Each row is a point on a tangle of strands that fork and nearly touch. The rows are in no order.
Two points are linked if the straight distance between their rows is under 29.5.
J_985: 11 1 -14 -10 10 -16 -9 13 0 26 -1 20 2
J_228: 10 -9 -41 -4 21 21 18 -4 -6 3 9 0 -35
J_717: -13 -2 15 15 -26 4 8 -6 15 -39 4 -15 5
J_305: 10 -1 26 12 -13 2 4 13 -14 -7 10 6 -3
J_145: -3 -5 28 14 -16 25 7 -1 -3 -27 -12 -3 -5
J_846: 10 -5 32 12 -4 22 -14 -2 2 -13 -29 2 15
J_944: 2 10 5 2 -20 -9 27 5 -17 -16 27 -8 -19
J_689: 1 2 20 13 -12 27 -8 -14 19 -30 -31 -4 8
J_800: 2 -9 -35 -9 26 13 2 5 -4 22 -3 16 -26
J_767: -35 -21 -27 -15 39 29 -18 -4 -10 23 -17 -1 -13
J_502: 11 -8 -46 -3 16 4 -1 -1 22 3 9 2 -13
J_975: 15 0 -42 -4 8 -4 0 2 25 0 15 1 -12
J_49: -14 2 27 10 -22 11 23 -5 -9 -31 4 -11 -9
J_400: -7 -17 -34 -9 32 23 3 1 -13 22 -9 14 -27
J_478: 13 -2 3 3 -3 -13 -13 15 -1 10 6 13 8
J_869: 16 -2 6 4 -6 -11 -2 18 -5 8 13 14 -1
J_314: 10 -6 34 10 2 15 -21 -5 -3 -1 -29 2 25
J_983: -12 21 21 -12 14 -39 -5 -32 -4 42 -14 -7 41
J_138: 2 8 11 -12 13 -28 -19 -5 -2 33 -13 3 34
J_499: 7 -5 34 9 5 5 -22 0 -8 5 -20 5 26
J_335: 9 -4 28 6 0 -3 -19 10 -8 8 -8 6 20
J_227: 12 2 -19 4 -13 -14 0 6 21 -8 20 -1 1
J_238: 7 14 -9 -5 -17 -11 31 4 -13 -14 29 -5 -22
J_557: 11 -4 -20 -6 8 -10 -2 15 -1 22 3 18 -11
J_806: 12 0 11 8 -15 -5 5 15 -10 -2 16 8 -7
J_133: 0 -2 18 15 -17 10 -10 -4 18 -29 -7 -11 17
J_706: 10 -3 -32 -9 17 2 -1 10 1 23 1 18 -18
J_914: -4 4 1 9 -28 -10 11 3 12 -25 23 -11 -1
J_941: -8 12 11 -2 -23 -8 33 0 -20 -24 25 -18 -14
J_811: -8 19 15 -14 13 -35 -12 -20 -2 40 -17 0 39
J_139: 13 7 -36 -3 2 1 24 -1 -2 -4 21 0 -32
J_102: 10 -1 22 -1 3 -13 -23 7 -5 20 -11 6 29
J_651: 11 15 -23 -7 -11 -9 31 0 -8 -9 27 -7 -27
J_785: 6 -5 32 15 -10 23 -5 2 1 -21 -17 1 4
J_255: -2 -2 17 15 -24 3 -4 -3 16 -32 3 -13 12
J_805: -12 0 8 10 -27 -7 16 -1 10 -33 19 -16 1
J_616: 7 4 4 -9 10 -25 -21 5 1 27 -6 10 26
J_872: -47 -5 -18 -29 38 22 -25 -16 -1 23 -28 -15 1
J_749: -43 -18 -22 -20 38 25 -22 -6 -6 23 -20 -9 -5
J_459: 11 0 -42 -5 14 11 25 -4 -5 -2 16 -3 -37
J_567: -25 33 19 -17 12 -44 3 -40 -1 43 -18 -4 29
J_606: 15 2 -32 -1 -3 -14 2 6 23 -5 18 1 -9
J_198: -9 -2 29 14 -19 19 17 -3 -5 -34 -7 -6 -10
J_494: 5 0 20 16 -10 19 -14 -11 19 -28 -22 -9 20
J_874: -13 2 19 6 -25 -1 30 -2 -12 -28 18 -15 -9
J_770: 5 3 -10 -14 13 -18 -16 9 1 31 -6 18 12
J_907: 3 4 -8 8 -23 -17 6 6 16 -20 26 -8 1
J_921: 12 -7 26 9 -8 0 -9 16 -11 1 0 9 10
J_818: -22 -21 -31 -16 38 26 -10 0 -12 25 -17 8 -19

Follow the links from the first point to the second, and from the first to the third. Name the last point that the two ways share.
J_811, J_806, J_557 -> J_616
J_478, J_314, J_616 -> J_335
J_305, J_846, J_557 -> J_335

A fork is a point with three links. Follow the links from the first point to the second and name the forks in between, in order.
J_983, J_706 -> J_616
J_806, J_985 -> J_335 > J_616
J_478, J_314 -> J_335
J_770, J_846 -> J_616 > J_335

A fork is a point with three links, a tip a point with one. Leave the first point through the second and follow the links. Name the first fork or tip that comes.
J_706, J_557 -> J_616
J_651, J_139 -> J_228
J_717, J_255 -> J_689
J_785, J_846 -> J_335
J_800, J_400 -> J_872
